Points on a hilly landscape, in no order, each with its height.
A ball rolls from a point to the lowest of its 2 nearest points, and stops where none of them is lower. Distance is the straight distance between rows; heights are no part of it.
Z31 h=5.41: [169 173 103 151 131  94 157 146  86 100 136 120 174 158 173 150 117 112
 149  92 136 130 158 178 120 163 155  85 149 129 138 151 100 136 112 124
 151 111 113 149 186 177  85 141  94  89 110 173 141]
Z551 h=4.83: [108 155  78 155 111 159 170 113 205 127 106 160 116 126 101 118 141 154
 173 199 123 143 118 112 133 120  96 188  90 138 173 164  69 157 107 120
 129 112 111  71  49  77 121 108 148 171 143  85 146]
Z895 h=5.23: [110 151 101 142 101 103 179 145 134 125 136 145 140 121 112 131 136 117
 152 142 123 109 143 150 118 160 152 166 100 103 161 159  85 125 102  90
 196  74 119 106  91 109  88 137 145 152 138 124 170]
Z128 h=3.01: [141 166 125 101 156 176 111 132 159 148 157 107 121 146 139  88 119 120
 186 140 161 109 133  80 155 101  86 146 128 194 105  75 136 151 113 172
  95 156 123 141 110  88 149 138  99 152  99  85 104]
Z367 h=5.70: [ 73 117 136  71 157 108  90 162  84 157 203 170  92 162 104 148 104  98
  80  88 188 148 131 112 135  82 165 140 128  88 128 113 167 123 141 119
 119 136 113 153 206 148 166  87 151  72 102 137 137]
Z799 h=2.24: [129 164 126 129 146 195 140  66 225 131  90 131 146 132 147 101 104 118
 175 175  80 158 106 112 167 103  15 179 150 190  91  95  99 111 168 160
  70 132 171 126  60  62 125 126 122 167 122  31  67]
Z322 h=2.30: [130 166 159 100 149  78 108 159  70 131 150 111 142 120 111 134 142 104
 129 110 156 103 129 122 120 118 179 115 154 143  89 151 120 107 130  98
 152 128 100 146 171 183  97 133 125 123 121 133 135]
Z94 h=3.85: [143 116 172 157 130 127 108 116  93  98  79  90 124  57 146 126 176 120
 134 136  74 109 119 103 130 115 112  85 163 164  86 162 166 132 177 138
 124 163 145 119 118 192  66 149 108 136 143 121 113]
Z216 h=2.05: [134  96 172 109 137 145 108 101 156 116 101 127  97  97 150  80 141 138
 132 129  82 141 126  80 157 106  76 112 143 168  67  85 188 123 166 172
  91 170 168 127 105 125 140 144 120 157 132  93  86]
Z550 h=5.37: [ 84  86 156  67 139 145  93 107 125 164 164 155  55 127 100 103 113 129
  78 133 173 147 121  63 131  31 130 139  98 105 118  73 183 141 148 151
 105 158 133 118 119 122 171  99 163 118 126 120 122]
Z463 h=3.07: [130 127 138 105 165 191 117  92 182 167 121 140 109 139 144  94 124 135
 134 160 128 130  98  91 139  85  47 157 123 167 108  70 139 156 132 181
  53 169 136 149  86  74 160 120 133 142  84  86  73]
Z668 h=2.76: [139  92 179 158 101 113 125 121 140  82  91  91 116  77 116 114 158 153
 161 131  72 126 141 104 154 103 125 110 133 142 114 171 159 122 145 115
 139 127 164  92  81 118  96 158 129 166 178 113 122]
Z556 h=5.67: [122 130 164 132 144 100 155 134  95 159 136 103 170 105 159 138 135  75
 102  92  80  97 131 140 105 197 144 133 188  94 101 122 132  64 138 132
 157  98 144 188 206 146 108 132  79 108 111 111 138]
Z58 h=5.58: [152 132 123 184  83 164 133 136 134  65 130  77 160 119 179 169 106 108
 165  83  57 148 166 177 153 202 123  91 189 149 113 118 140 109 157 159
 134 108 184 148 174 144 114 166  68  96 145 109 126]
Z6 h=5.06: [146 143  97  95 130  92 131 154  90  81 137 135 154 176 105 159  95 140
 121  77 163 159 152 186 116 135 175  73 118 113 118 142 117 131 124  76
 142 123  83 132 194 155 128 133 143  97 108 204 132]
Z646 h=5.43: [123 128 174 118 140 145 142 130 120 162 145  91 153 115 149 135 114  76
  98 109  96  88 118 124 109 181 120 151 179 114  77  79 135  80 134 145
 148 120 161 181 173 124 134 143 110 116 106  85 123]
Z794 h=5.01: [117 151 104 154  86 151 161 130 183 104 116 129 131 126  95 128 119 185
 163 164 130 130 136 141 137 130 111 169  95 137 175 187  91 150  96  96
 153  96 123  48  44  72 122 136 151 174 171 126 167]
Z653 h=2.19: [141 159 110 171 112 141 131  95 175  88  88 109 136  94 133 115 123  73
 235 159  67 127 136 120 186 113  64 147 165 178 120 147 124 127 159 159
 104 112 186 141  87  86  46 129  68 173 146  32 112]
Z166 h=1.49: [115 126  65 147 123 149 143 137 162 154 146 178 120 167 167 139 115 125
 105 134 138 145 142 161 116 185 102 157  89  91 181  95 106 155  98 159
 136 112 124 133 120 100 177 100 144  91 107 160 144]
Z645 h=5.68: [181 189  98 151 131 117 176 141 107 118 157 110 188 156 194 147 106  96
 153 101 153 104 166 176 131 173 122 126 168 135 171 115  81 115  78 147
 157  78 113 173 196 155  86 140  77  96 101 146 151]
Z665 h=2.68: [115  81 136 142 112  89 115 124 126 126 106 155  94  95  79 100 159 162
 140 132 113 137 137 103 139  98 169 128  87  89 171 184 155 121 128 106
 130 125 117  86  92 123 122 116 146 165 159 155 136]
Z698 h=4.67: [112 118 141  91 129 123 106 134 121 143 149 130 107 111  74 104 130 145
 125 128 159 118 124  94 127  85 166 134  93 125 122 131 134 126 124 104
 142 134 102 109  96 128 143 128 164 147 141 126 144]
Z133 h=2.60: [129 154  96 143 161 147 145 121 146 187 144 138 138 143 149 121 122  82
 131 131 142  97 137 120 126 181 103 188 149 112 161  87 119 110  68 165
 108 117 134 188 164  86 136 103  84 125  98 105 123]
Z276 h=1.42: [133  95 126 150 112 171 144 114 156 144 105 135 120 142 153 161 132 175
  69 162 116 136  79 156  96 144  94 148 106 111 125 124 101 158 135 122
 142 117 140  98  76 111 165 127 183 111 126 136 135]
Z598 h=4.27: [133 112 165 143 148  94 128 115  82 147  77 106 126  83 134 118 186 116
 108 149  89  96 102 109  94 112 146 115 148 127  93 171 130 129 159 123
 133 147 127 124 108 181  68 128 131 128 126 114 112]
Z679 h=4.71: [113 112  96 103 127  77 117 167 111  80 161 148 137 167  99 154  98 135
 142  59 131 181 181 150 129 143 182  78 121  96 144 146 132 113 121 100
 136 103 112 149 209 129 152 134 114  93 127 187 131]
Z67 h=3.72: [140 163 127 126 128 105 119 158 114 114 175 104 141 134 122 126 121 100
 173 113 141 107 163 113 146 138 165 125 146 161 111 121 124 123 101 130
 149 113 128 146 154 131 131 156  97 131 124 110 143]
Z53 h=4.79: [ 82  99 147 120 103 143 152 113 191 113 132 159 103 132  91 140 113 171
  95 155 101 162 134 124 146 134 134 164  82  88 167 139 126 126  99 110
 147 116 180  75  90  42 174 120 170 132 185 126 167]
Z148 h=5.24: [ 94  65 178  86 116 167 104  95 130 130 145 133  71 127  89 117  98 168
  57 120 167 149 108  85 128  27 123 112  83 102 124  69 176 140 141 122
 111 147 147  98 109 126 183 124 184 126 159 149 136]
Z433 h=5.15: [120 135 116 146  79 118 158 143 146 104 130 122 138 121  89 129 124 149
 158 132 129 122 152 147 130 138 144 147  87 114 173 184  99 139  95  84
 177  92 124  69  71  96 107 147 148 164 160 148 168]
Z478 h=3.37: [126 161 103 139 121 151 153 126 167 133 165 109 147 134 129 129 102  97
 152 150 119 104 138 131 146 173 117 171 146 152 123  98  94 118  95 139
 149  86 156 145 116  79 146 138 102 136 135  74 146]
Z388 h=4.37: [ 94 109 132  92 130  71 118 170 111 103 194 149 133 139 102 154 103 112
 135  74 118 158 170 122 148 135 185 117 125  93 123 123 138  90 120 104
 157  92 136 157 203 106 167 132 114 111 140 147 140]
Z280 h=1.53: [137  86 164 142 127 142  98 103 161  87 102 125  92 108 132  83 144 178
 137 125  96 149 130  93 172  88  90  95 130 167 104  88 201 131 155 150
  96 162 150 113  82 120 154 163 131 159 160 124 109]
Z375 h=4.68: [106 155  75 133 137 170 168 107 210 154 122 171 120 140  94 108 128 114
 180 200 120 132 116  96 148 125  87 196  96 139 156 129  62 136 102 138
 115 127 128 104  78  57 127  93 128 168 133  61 124]
Z354 h=2.84: [108  98 160 101 176 117  81 120  87 174 115 152  79 125 134 106 164 134
  81 133 146 129 109  78 112  75 123 120 147 120 107 110 185 131 161 157
  71 193 123 156 143 156 150 101 131 121 107 137  93]
Z737 h=1.30: [127 125 166 117 152  81  67 152  81 107 145 142 107 113 102 111 142 139
 130 103 155 152 140  96 144  87 171  90 150 147 101 152 187 127 154 128
 102 163 118 130 165 186 141 116 121 146 141 158 116]
Z164 h=3.23: [128 166 158  70 159 153 103 146 132 159 189  99 113 144 131 105 104 113
 149 113 183 111 148  76 144  95 107 146 137 175  70  60 152 141 110 175
 108 158 134 154 142 110 162 135 112 127 103  93 108]
Z351 h=3.88: [133 145 166 135 161  83 121 132  69 151 100 102 139  78 138 117 180  90
 137 135 105  89 116  98 114 121 150 124 169 142  97 185 134 128 150 140
 135 146 124 148 148 198  51 121  94 135 111 115 121]
Z637 h=4.99: [173 197 119 127 134  74 147 156  61  67 144 119 175 155 138 153 102 111
 163  82 154 157 157 158 139 136 185  60 163 145 124 192 107 122 120 115
 132 123 100 149 225 209  72 143  79 105 109 178 147]
Z473 h=4.08: [152 163 132 109 130 100 114 167  99  77 178 115 155 154 117 146  93 112
 163  80 151 135 163 136 150 134 185  79 146 159 101 136 124 121 102 116
 136 124 114 147 200 161 132 156 101 113 122 144 146]
Z984 h=2.47: [152  94 101 167 110 133 120 131 121 109  91 137 124 151 156 151 140 175
 103 122 134 142 118 177 108 149 113  84 107 116 145 125 130 172 138 115
 121 138 126 111 109 146 153 133 157 100 123 191 122]
Z883 h=6.09: [170 189 139 174 147 140 168 126  94 124 126  89 184 132 199 149 122  99
 143  72 136 123 157 142 141 196 122 114 215 132 148 127 139  92  95 184
  96 125 146 197 230 168  88 134  35  96  97 129 138]
Z346 h=2.35: [154 119 117 152 127 123 102 136  91  93 101 127 141 147 143 146 132 143
 111 107 147 150 125 162 115 138 141  59 131 135 117 135 143 161 148 119
 115 158 120 128 160 180 138 149 125  99 124 190 116]
Z86 h=3.40: [131 149 185 100 145  81 121 139  95 145 133  91 128  73 131 104 156  90
 156 124 101  93 144  66 135 108 150 134 165 154  64 159 136 106 145 141
 154 129 132 136 143 161  75 129 112 159 127  82 111]
Z461 h=2.92: [117 156 185  87 139  62 114 166  82 130 175 106 130  98 121 120 132  90
 152 100 125 109 157  77 147 113 179 138 170 142  67 138 144  89 130 123
 159 114 128 156 189 152 112 128 106 154 132 104 132]
Z332 h=4.78: [131 158 100 137 161  93 154 149  93 178 131 165 138 163 174 130 148  95
  98 107 151 128 145 150  94 175 130 142 144  75 169 120 127 114  99 141
 128 137  96 177 188 160 110  89 102  88  86 181 134]
Z803 h=3.93: [130 118  85 141 117 100  83 152 115 103 151 171 111 149 105 108 132 153
 164 104 166 165 171 137 162 123 165  96 102 114 175 156 165 156 111 129
 106 141 103 119 136 131 159 121 120 133 129 186 138]
Z38 h=1.91: [167  92  98 179  98 158 109 118 132 102  77 126 125 143 153 148 122 210
 120 133 157 137  98 186 108 118  86  85  91 149 157 132 128 182 134 112
 110 126  99  88  78 152 156 137 175 122 134 193 130]
Z552 h=4.82: [140 163 100 115 122 117 156 159 112 138 178 135 158 156 145 148 102 101
 130 105 163 100 140 181 115 160 146 137 117 128 140 105  80 122  94  96
 182  89  84 146 157 128 121 146 140 104  98 155 166]
Z744 h=5.51: [ 84 118 151  65 163 130  86 141 103 188 186 149  76 143  94 127 120 111
  77 120 186 119 117  84 119  62 140 162 115 106 114  90 158 137 139 137
 117 155 111 145 152 138 154  98 159  97 104 116 130]
Z255 h=5.87: [155 149 141 159 113 159 138 138 117  86 146  84 179 125 177 162  95  97
 153  70  81 139 161 154 148 196 132  86 203 149 109 111 132  92 135 162
 123 119 168 172 226 160 121 164  60  91 126 116 135]
Z732 h=3.45: [115 165 145  85 137 118 108 155 132 140 205 115 122 136 105 105 105  97
 172 122 166 107 167  79 165 110 147 156 137 160  96  83 132 123 100 149
 141 121 131 149 145  96 160 134 104 144 129  89 132]
Z877 h=3.84: [ 89 103 132 102 129 130 127 130 152 131 185 145 107 136  99 130  97 113
 115 125 118 145 137 105 155 136 147 156 104  92 122  84 132 105 115 141
 151 107 180 137 137  61 192 124 131 111 150 109 146]
Z293 h=3.90: [123 110 117 173 133 143 153  83 177 163  85 143 137 122 134 125 137 103
 110 157  48 131 103 129 112 182  89 169 160  93 127 114 137 102 144 157
 112 115 184 145 102  85 128  99 121 128 125  72  92]
Z21 h=2.93: [154 143 123 150 104 129 122 131 106 112 109  85 143 107 124 129 143 151
 151 138 145  99 116 145 119 106 141 102 115 162 132 173 111 156 138  93
 148 119  99  94  82 165  90 160 146 137 145 135 143]
Z163 h=5.21: [123 114 163 121 147 139 117 133 114 146 141 113 132 131 143 128 133 106
  98 121 102 110 120 112 108 154 123 127 154 126  79  98 150 117 141 149
 124 148 160 161 155 127 149 136 123 108 113 107 115]
Z773 h=1.37: [139 152 145 117 128  69  89 146  58  99 114 110 152 105  98 134 145 123
 132 111 160 124 130 142 129  99 189  81 137 144 109 200 131 121 150  87
 140 136  86 120 156 209  79 129 127 142 148 166 135]
Z516 h=1.90: [167 144  78 153 140 173 119 127 139 156 111 122 136 133 156 107 150 165
 164 160 174 107  77 134 108 100  90 126 107 187 169 149  99 190 126 145
  95 139  70 105  72 152 119 123 127 130  79 138 120]
Z893 h=5.02: [133 145  95 126 106  99 164 153 114 107 147 136 158 147 132 149 111 125
 130 113 138 121 153 188 109 162 156 124  90 110 152 148  84 124 103  74
 193  77 101 114 123 129 106 147 160 119 125 173 164]
Z10 h=3.83: [125 135 117  78 129 131 107 133  84 157 107 120 141 121 111 146 131 134
  79 134 193  92  70 175  88  96 154 123  81 139 125 135  84 136 134  83
 152 132  56 106 100 177 115 120 181 129 124 153 140]
Z108 h=4.25: [115 136  69 107 120 130  86 160 128 151 178 179 106 160  94 113 110 133
 144 107 208 147 151 118 150 105 162 126  84 113 178 137 154 154 108 135
 108 149  73 125 140 138 165 102 140 119 111 162 149]
Z836 h=2.11: [118 133  66 153 140 132 145 124 162 171 146 168 122 155 162 125 122  98
 127 134 129 128 138 137 126 189 111 176 122  96 181  94 118 132  83 175
 120 117 132 158 139  88 153 100 103 108 104 138 131]
Z533 h=4.44: [128 154  67 119 128 127 114 162 139 153 181 169 114 169 128 119 113 114
 154 113 184 132 155 133 140 144 147 142 102 119 173 113 116 153  83 150
 125 131  92 139 149 124 161 115 115 109 101 149 148]
Z615 h=2.58: [121  99 170  81 137 168 112  99 151 150 127 122  97 121 153  93 114 120
  92 122 110 134 120  74 132 103  67 139 146 146  49  50 189 126 162 196
  87 174 179 151 121  98 163 133 131 133 110  82  76]
Z271 h=4.10: [134 106 115 144 147 150 128 118 130 173 106 134 122 144 155 129 154 130
  88 147 123 112  92 133  92 148 107 139 125 110 130 113 118 152 130 152
 108 156 128 146 109 130 139 118 141 111  89 134 108]
Z575 h=1.03: [137  71 174 152 111 143 103 107 148  79  96 109  97 116 112  99 136 206
 124 127 106 148 120 118 150  77  95  89 104 159 136 110 200 130 141 110
  96 156 139 101  76 131 154 164 144 161 178 163 127]
Z374 h=5.26: [152 133 103 194  98 126 160 125 128  82 121  92 165 129 182 161 120 106
 147 107  68 139 161 184 131 209 117 114 180 110 140 134 124 118 148 143
 152  77 171 145 150 134 110 146  73  94 137 119 134]
Z796 h=0.18: [131 122 155 136 134  70  78 146  71 102 114 122 119  86  94 103 163 144
 150 108 141 136 140 105 139  88 179  82 141 143 117 197 166 126 153 109
 117 147 102 116 146 202  96 124 116 166 153 164 124]
Z987 h=2.18: [120  62 175 144 103  85 116 131 122  94 113 125 109  97  85 111 150 169
 146 116  87 139 148 110 149 115 154 114 112  99 146 183 164 113 131  97
 142 118 159  94 101  99 123 135 136 166 183 150 124]
Z301 h=2.71: [126 154 108 165 111 133 156  97 189  86  89 130 128 101 103 113 134 102
 234 190  83 139 138 102 174  93  82 164 142 159 135 162  85 125 144 120
 111 103 161 108  52  63  68 120  90 195 165  35 106]
Z778 h=5.11: [ 98 125 118 106 166  78 134 155  81 178 159 180 122 152 154 143 140  93
  74 101 145 135 146 137 105 155 158 143 141  60 151 121 135  96 130 117
 132 126  99 180 210 157 136  86 116  80  89 164 135]
Z948 h=4.66: [132 118 103 184 105 150 158 123 159 122 112 118 148 149 176 161 121 139
  89 144  81 137 126 180 115 198  95 147 148  96 127 111 117 127 139 130
 149  91 175 127 107  97 160 133 129  98 134 120 123]
Z689 h=3.05: [136 140 134  69 132 108 113 152  71 105 113 115 152 159 125 194 102 112
  67 110 184 111  79 204  99 123 147  66 129 137  70 109 102 123 156  84
 135 154  80 135 207 179 120 137 154  97 119 173 110]
Z936 h=3.52: [121 108  87 123  94 106  80 146 105 124 125 165 106 125  68 103 127 162
 134  97 176 146 156 126 147  99 176 105  77  93 188 186 166 139 117  92
 110 142  76 106 121 154 142 110 159 159 146 197 152]
Z415 h=4.55: [ 87 101  98 141  99 109 139 127 167 118 129 172  98 125 101 120 136 140
 138 145 105 154 148 114 150 152 151 157  85  83 185 151 128 119  96 126
 147 119 154  95  94  62 149 114 144 144 158 132 151]
Z331 h=3.15: [113  82 112 125  98 116 108 120 127 141 103 166  95 119  80 107 137 167
 101 118 143 151 146 131 123 103 166 118  64  74 198 178 152 129 125  98
 124 144  97  79  95 142 135 104 182 145 154 190 154]
Z604 h=3.30: [122  85 158 107 167 146 109  88 118 184  87 145  92 114 134 103 171 140
  80 156 116 118  86  78  96  76  93 131 124 128 118 101 155 134 159 152
  72 189 116 146  94 144 133 109 147 132  97 111  74]
Z728 h=2.31: [125 113 141 121 161 125  73 133  88 148 111 145 100 140 133 124 159 145
  86 125 165 135 100 118 115 102 135  87 142 136 122 122 166 154 156 146
  77 194 106 145 150 179 153 121 125 112 110 160 105]
Z638 h=3.29: [151 112 158 175 110 145 120 108 143  77  77  87 117  66 147 122 157 129
 166 135  54 129 125 109 160 113  89 103 155 169  90 157 172 134 173 140
 118 141 166 106  77 138  70 164 109 151 150  86 118]
Z427 h=1.55: [142  67 176 146 100 117  96 117 122  84 103 116 105 114  83 114 132 203
 132 110 114 142 150 121 140  89 132  88  97 124 161 144 193 112 136  88
 115 147 139  89  99 130 140 149 143 162 182 187 127]
Z743 h=6.11: [153 170 162 153 133 166 142 132  96 133 135  74 173 113 181 152 118  80
 132  87 103 104 137 134 129 189 126 105 203 151 101 116 144  87 118 171
 117 137 159 181 212 162  97 151  64 101 105 110 133]
Z397 h=3.60: [100 140 106 114 125 155 139 127 181 128 179 136 120 145  98 126  88 108
 148 154 140 134 138 113 161 148 122 180 109 140 133  80  98 122  88 143
 149 102 168 124 107  39 185 124 124 140 159  79 158]
Z185 h=3.33: [149 128 118 155 109 140 141 116 116 122  82  95 147 114 149 156 144 166
 112 159 135 110  85 171  89 127 108 127 106 145 131 162  86 159 141  90
 160 108 107  83  60 159  97 143 176 124 135 143 141]
Z138 h=4.09: [ 85 105 108 100 111  94 121 154 141 115 188 156 109 142  91 136 102 110
 138 102 128 147 164 116 156 143 171 147  94  93 155 120 123 104  95 119
 155  97 142 131 155  81 178 129 121 125 151 133 157]
Z360 h=4.50: [100 121 147  96 103  94 125 148 142 127 158 136 107 100  62 103 128 131
 165 138 135 126 150  78 153  95 168 151  96 113 140 149 123 110 105 108
 155 114 133  93  96  85 140 126 149 180 160 107 148]
Z337 h=3.73: [131  93 123 141 152 146 139  92 148 183  80 147 106 114 133 118 176 136
  91 178  96 123  78 110  85 120 109 152 121 113 137 127 120 146 144 145
  96 160 117 133  73 131 116 104 147 123  95 110  88]
Z381 h=4.33: [111 122 161  97 139 145 173  92 168 166 108 138 107  94  85 111 154 146
  97 182 101 122 100  88 104  82 134 174  98 104 129 137  80 124 129 105
 135 122 114  82  60 106 123 104 190 158 135  84 136]
Z17 h=2.33: [143 118 130 102 120 119 123 140  71  99  63 110 160 168 168 200 129 124
  68 127 170 119  72 218  79 152 113  45 128 136  87 111  89 140 162 106
 126 151  96 134 203 188 112 135 149  84 117 189  97]
Z709 h=2.42: [173 151 102 165 125 154 121 130 127 124 112  91 146 127 164 131 144 145
 166 150 151 103 101 146 119 119 108 105 127 182 144 152 109 185 127 136
 118 131 105 108  84 165  98 152 122 118 107 126 124]
Z116 h=4.30: [ 67 108 115  96  95  92 132 150 162 120 166 170  99 114  80 123 113 106
 163 136 124 141 156  88 164 141 172 165  85  87 177 138 115 104  80 120
 158  98 146 111 124  54 157 105 134 160 161 108 171]
Z890 h=5.92: [130 135 154 116 144  97 155 145  75 138 129 113 176 136 164 162 133  93
  83 102 111 111 120 172  92 180 144 110 159 109  96 122 110  91 144  94
 162 111 118 176 198 174 101 142 106  87 102 142 137]
Z35 h=5.13: [109  64 187  91 123 155 124  81 163 120 125 142  63 112 105  88 112 190
  83 143 122 167 115  74 139  36 113 126  78 117 138  77 184 129 139 128
 102 150 161  91  85 102 173 119 168 153 169 133 129]
Z903 h=4.32: [127  98 114 175 117 173 149 104 159 157  91 128 139 141 174 146 126 131
  73 149  71 133  98 162  96 203  83 153 167  91 113  94 132 122 158 151
 115 113 184 143 118  96 161 117 128 106 112  97 105]
Z635 h=4.06: [124 107 144 145 117 132 167 104 154 141  74 125 117  98 110 127 167 160
  94 173  82 123  98 125  93 123 128 162 107  96 140 169  98 127 130  93
 153 114 125  76  48 120  93 123 176 143 150 115 138]
Z715 h=1.61: [139 166 117 155 115 180 137  80 203 100  91 103 139 110 147 112 111 102
 213 165  68 143 125 116 189 110  41 151 165 203  97 128 124 113 170 155
 100 119 178 123  61  77  90 139  98 173 144  27  90]
Z119 h=1.32: [147 109 104 153 118 166 110 106 138 128  93 121 116 126 126 110 137 198
 136 155 158 119  86 138 108  82 102 110  89 165 169 137 122 173 140 122
  98 142  74  91  56 155 146 137 157 149 129 152 128]
Z763 h=5.42: [ 97 132 137  80 168  89 114 165  72 145 175 168 121 165 119 165 115 104
  81  89 162 150 134 147 112 129 168 124 153  83 119 115 140 103 141  95
 124 135 101 176 235 164 144 106 128  69 101 161 131]
Z825 h=3.50: [118 133 131  59 137 110  94 142  71 124 113 123 145 141  96 176 111 124
  65 117 197 105  75 194  98  98 165  95  93 123  99 119 110 121 151  75
 149 144  65 116 159 174 121 123 179 114 127 171 122]
Z201 h=4.42: [138 142 112 133 160 130 124 140 105 182 134 136 135 157 161 131 145 117
 104 119 152 110 115 133 104 160 125 137 138 118 136 115 124 147 106 152
 105 154 116 167 152 143 135 115 109  95  86 149 119]
Z688 h=5.38: [149 143 109  71 115  88 125 151  82  63 127 114 175 151  91 162  80 135
 121  75 158 136 133 204 117 123 176  73 101 134 109 175 114 107 129  37
 165 113  70 107 175 146  88 140 163 124 122 210 136]
Z933 h=0.60: [116  93 103 132 118 163 134 131 157 146 139 166 111 154 136 156 110 149
  79 140 138 140 102 147 105 148 115 136  81  95 145  99 109 166 120 135
 133 126 131 109 109 103 184 125 178  94 111 156 144]
Z110 h=4.62: [144 176  61 140 123 136 146 157 141 151 166 145 149 169 151 125 118 115
 165 130 174 105 141 150 125 158 127 153 111 143 169 116  84 154  80 140
 152  97  95 135 131 125 133 126 117 112 103 144 153]
Z849 h=3.68: [137 108 106 166 122 122 141 112 117 140  68 128 127 109 136 121 172 164
 104 160 119 117 104 156  88 129 125 128 104 113 157 165 106 160 152 105
 134 128 103  92  59 155  99 121 160 123 131 155 124]
Z300 h=1.34: [146 116 129 141 128 122 128 134  76 127  81 109 154 145 165 169 148 126
  84 126 132 115  97 182  85 162 126  70 144 121 101 128 108 145 153 116
 140 153 118 136 163 192 107 140 130  87 112 175 112]
Z500 h=4.54: [153 182 121 102 135  74 122 170  73  60 163 131 154 168 102 146  81 119
 153  77 172 181 157 152 141 120 198  66 166 152 106 179 126 115 121  99
 121 125  85 150 238 194 112 132 105 115 118 176 135]
Z705 h=4.52: [ 99 143 123 105 153 167 174  91 212 166 113 167 117 117  87 107 137 123
 135 202  99 135 110  79 119 106 105 196 100 115 136 126  64 129 119 125
 119 122 128  96  72  73 124  97 168 161 129  52 127]
Z693 h=4.96: [128 112  97 187 100 115 157 127 142  90 111 116 150 132 158 150 126 127
 137 128  73 148 159 170 130 197 120 140 147  94 142 137 121 125 134 127
 159  80 164 124 113 101 130 134 100 111 149 123 129]
Z759 h=3.43: [137 138 100 175 132 118 159  94 148 160 105 131 143 110 142 118 144  73
 144 147  74 101 133 135 121 188 107 174 172 103 149 127 121 101 115 154
 126  91 159 166 132 100  90 106  85 139 122  74 106]
Z817 h=3.03: [122 152 132 151 106 147 162  99 198  88 101 112 129 106  95 118 136 150
 191 185  98 136 130 105 153 104  96 166 128 150 127 163  91 132 126 104
 139 101 158  73  43  55  97 134 125 186 185  60 136]
Z932 h=5.88: [178 170 103 183 126 141 176 113 119 114 140  85 194 140 210 143 102  94
 139  88 131 109 171 177 132 202 110 126 202 126 170 113 105 101  97 176
 132  86 144 180 199 145  97 136  49  94 114 129 140]
Z980 h=4.98: [128 118 178  98 139 131 112 128 106 151 129  98 116 105 133 114 142 125
 101 131 129 109 112  85 110  95 128 118 138 151  66 106 143 122 155 137
 128 165 137 134 121 149 134 134 142 130 122 111 105]
Z297 h=5.00: [ 90  68 177 101 111 161 133  93 174 123 132 156  77 109  81 111 119 175
  79 147 116 161 120  91 144  74 134 143  75  83 158 115 159 116 114 121
 130 136 179  70  89  65 174 113 173 144 184 136 149]
Z189 h=2.70: [134 154 119 132 149 186 129 101 192 141 129 118 137 135 139  96 112 115
 180 162 113 129 113  98 155 117  56 162 136 191 106  84 116 135 128 174
  87 144 155 140  86  65 140 130 106 157 115  62  90]
Z122 h=2.97: [130  94 163 108 139 193 116  97 157 155 114 121  99 127 161 114 125 154
  87 151 124 126  82 100 110  97  56 135 133 157  81  59 147 150 151 182
  79 173 148 144  88 100 173 139 148 130 103  98  87]
Z283 h=3.04: [143 161 114 150 137 139 166 119 140 163 144 112 162 125 155 131 126  83
 132 136 111  81 129 138 122 186 116 172 164 124 141 111 107 102  97 146
 149  83 136 167 144 104 108 133  90 121 111  86 131]
Z349 h=4.80: [124 133 153  91 136 147 120 118 125 156 132 109 114 107  98  98 135 140
 122 149 153 103 105  87 108  68 127 141 104 147  99 111 117 140 137 124
 130 150  96 103  77 141 134 129 167 144 128 107 120]

For each start below, name the point where the ball stops.
Z433 -> Z119
Z556 -> Z283
Z58 -> Z283

Call two points neighbours if one is among the 2 nearest of the other. Go from one point of each pair to the other, from neighbour to neighbour, staying as low as possible. Name the highest point that can't be avoided.
Z715 / Z575 -> Z463
Z119 / Z300 -> Z984
Z715 / Z933 -> Z598
Z283 / Z796 -> Z271
